A landscape with many peaks, sampled at points; each row gives a point and its height.
From any point a climber takes the steepest step (rise divided by distance) to one of its 3 nearest points. It stops when none of these is higher. Distance is the straight distance between rows; heights are no part of it.
zavil: [105 148 128  56 133 110 120 115]  height 26.4
lemep: [128 146 113  62 155  99 128 118]  height 3.9
mabu: [136  90 110 191 136 167 144 114]  height 68.6
noful: [106 132 161 162  86 156 122 148]  height 77.7
Sobi: [148  92 159 188  96 163 150 137]  height 75.4
Nadu: [110  91  75 179 155 162 120 108]  height 68.7
buva: [ 61 119 159 147  63 171  95 127]  height 86.6
feluf: [ 79 124 112  70 139 138 108  97]  height 79.0
ruref: [151  94  78 180 168 135 128 113]  height 67.7
tokas: [169 153 184 144  96 109 139 166]  height 44.2
bisut: [176 141 102 117 170  93 140 136]  height 20.9
vefe: [165 129 186 149  96 119 147 162]  height 41.9
topez: [185 137 127 131 155 106 156 146]  height 23.8
mudo: [156 109 121 177 140 153 145 129]  height 63.3
lupon: [ 46 119 132 100 108 165 100  91]  height 83.5
rak: [ 86 115 149 177  83 174 116 132]  height 85.7
lel: [ 67 139 142  85 105 140 102 109]  height 84.4
lis: [142 151 185 141  82 114 128 166]  height 48.5
gevet: [136 136 184 153  80 138 129 158]  height 54.2
Vit: [215 124 109 145 169  87 159 138]  height 21.5
tumiv: [ 70 119 125 142 105 161 119 119]  height 82.4
gafat: [179 108 102 166 176 115 148 130]  height 52.7
fak: [123 109  70 164 169 139 119 105]  height 68.3
zas: [ 86 100  83  93 161 132 101  86]  height 79.4
ril: [187 104 192 166  89 125 155 148]  height 33.7
vesuf: [ 71 112 105 110 123 155 107 102]  height 83.0
samu: [187 151 115 121 162  92 149 145]  height 22.1
ziga: [131 144 156 133  97 132 130 155]  height 41.0
tolu: [ 95 119  85 105 154 125 111 102]  height 72.6
niku: [108  93 158 189  90 175 127 134]  height 83.4
sufaf: [172 104 152 171 125 137 158 141]  height 47.2
razip: [ 80 110  85 131 140 150 110  97]  height 82.3
dev: [151 172 158  98 104  95 139 156]  height 42.8
kiru: [ 97 101 117 181 117 178 128 118]  height 69.0
Nelup: [ 92 100 104 179 133 176 125 118]  height 68.9
Lusuv: [ 97 132 114  60 146 121 107  98]  height 71.7
geso: [120 103  92 165 149 151 135 112]  height 68.2
fizug: [117 156 145  90 118 116 123 141]  height 39.0
Pafi: [ 93 104  75 131 156 148 103  89]  height 81.6
gov: [ 97 152 164  95  82 117 108 142]  height 77.5
dipan: [116 119  95 138 154 130 128 120]  height 64.6
pina: [155 147 113 116 151  98 139 136]  height 27.5
Dat: [ 85 125 108 116 136 142 119 116]  height 79.5
Melo: [189 131 155 147 130 117 155 147]  height 31.8
lukat: [145 150  93  86 178  81 128 119]  height 29.5
zisoz: [ 64 132 151 109  76 151  96 127]  height 85.8
dofa: [196 125 178 150 108 111 171 158]  height 34.8
Nav: [140 114 136 168 111 144 139 132]  height 71.2
vavul: [158 156 110  79 166  78 132 137]  height 24.1
bakif: [159 129 121 145 142 125 146 140]  height 35.6
sazik: [110 166 166  74  97  98 119 141]  height 61.3
fegor: [121 127  78 117 171 117 108 107]  height 60.3
Puno: [138 125 182 170  76 149 137 151]  height 61.9
nila: [ 61 106  96  85 139 153  93  83]  height 82.5
lofos: [161 107 104 167 159 125 146 126]  height 55.9
Fuzu: [138 170 187 107  78 105 126 158]  height 45.4
Valun: [131 182 175  73  95  92 121 160]  height 51.0
tubo: [112 148 119  98 134 120 137 127]  height 15.4
fug: [140 140  86 105 172 103 124 115]  height 42.0
lil: [143 153 104  44 172  83 123 113]  height 16.9
Sitir: [184 121  85 153 181 105 133 121]  height 49.9
Fudu: [ 81 137 152  68 100 120 108 120]  height 75.1
nakud: [106 124  96  55 168 103 106  88]  height 36.0
lunan: [188 138 197 147  84 106 147 165]  height 40.8
fud: [114 119 123 151 119 151 124 131]  height 74.8
pof: [143 136 146 140 115 133 140 143]  height 37.6
kas: [167 159 145 122 123 105 147 147]  height 32.5
ruz: [140 137  91 128 158 120 134 129]  height 49.0

Write out the way that a climber takes from each point below.
ril: vefe, lis, gevet, Puno, noful, rak, buva
Fudu: lel, zisoz, buva
Sobi: niku, rak, buva
lupon: lel, zisoz, buva

For each start below, name the point where the climber stops.
lunan: buva
kas: gov
ziga: buva
Lusuv: vesuf
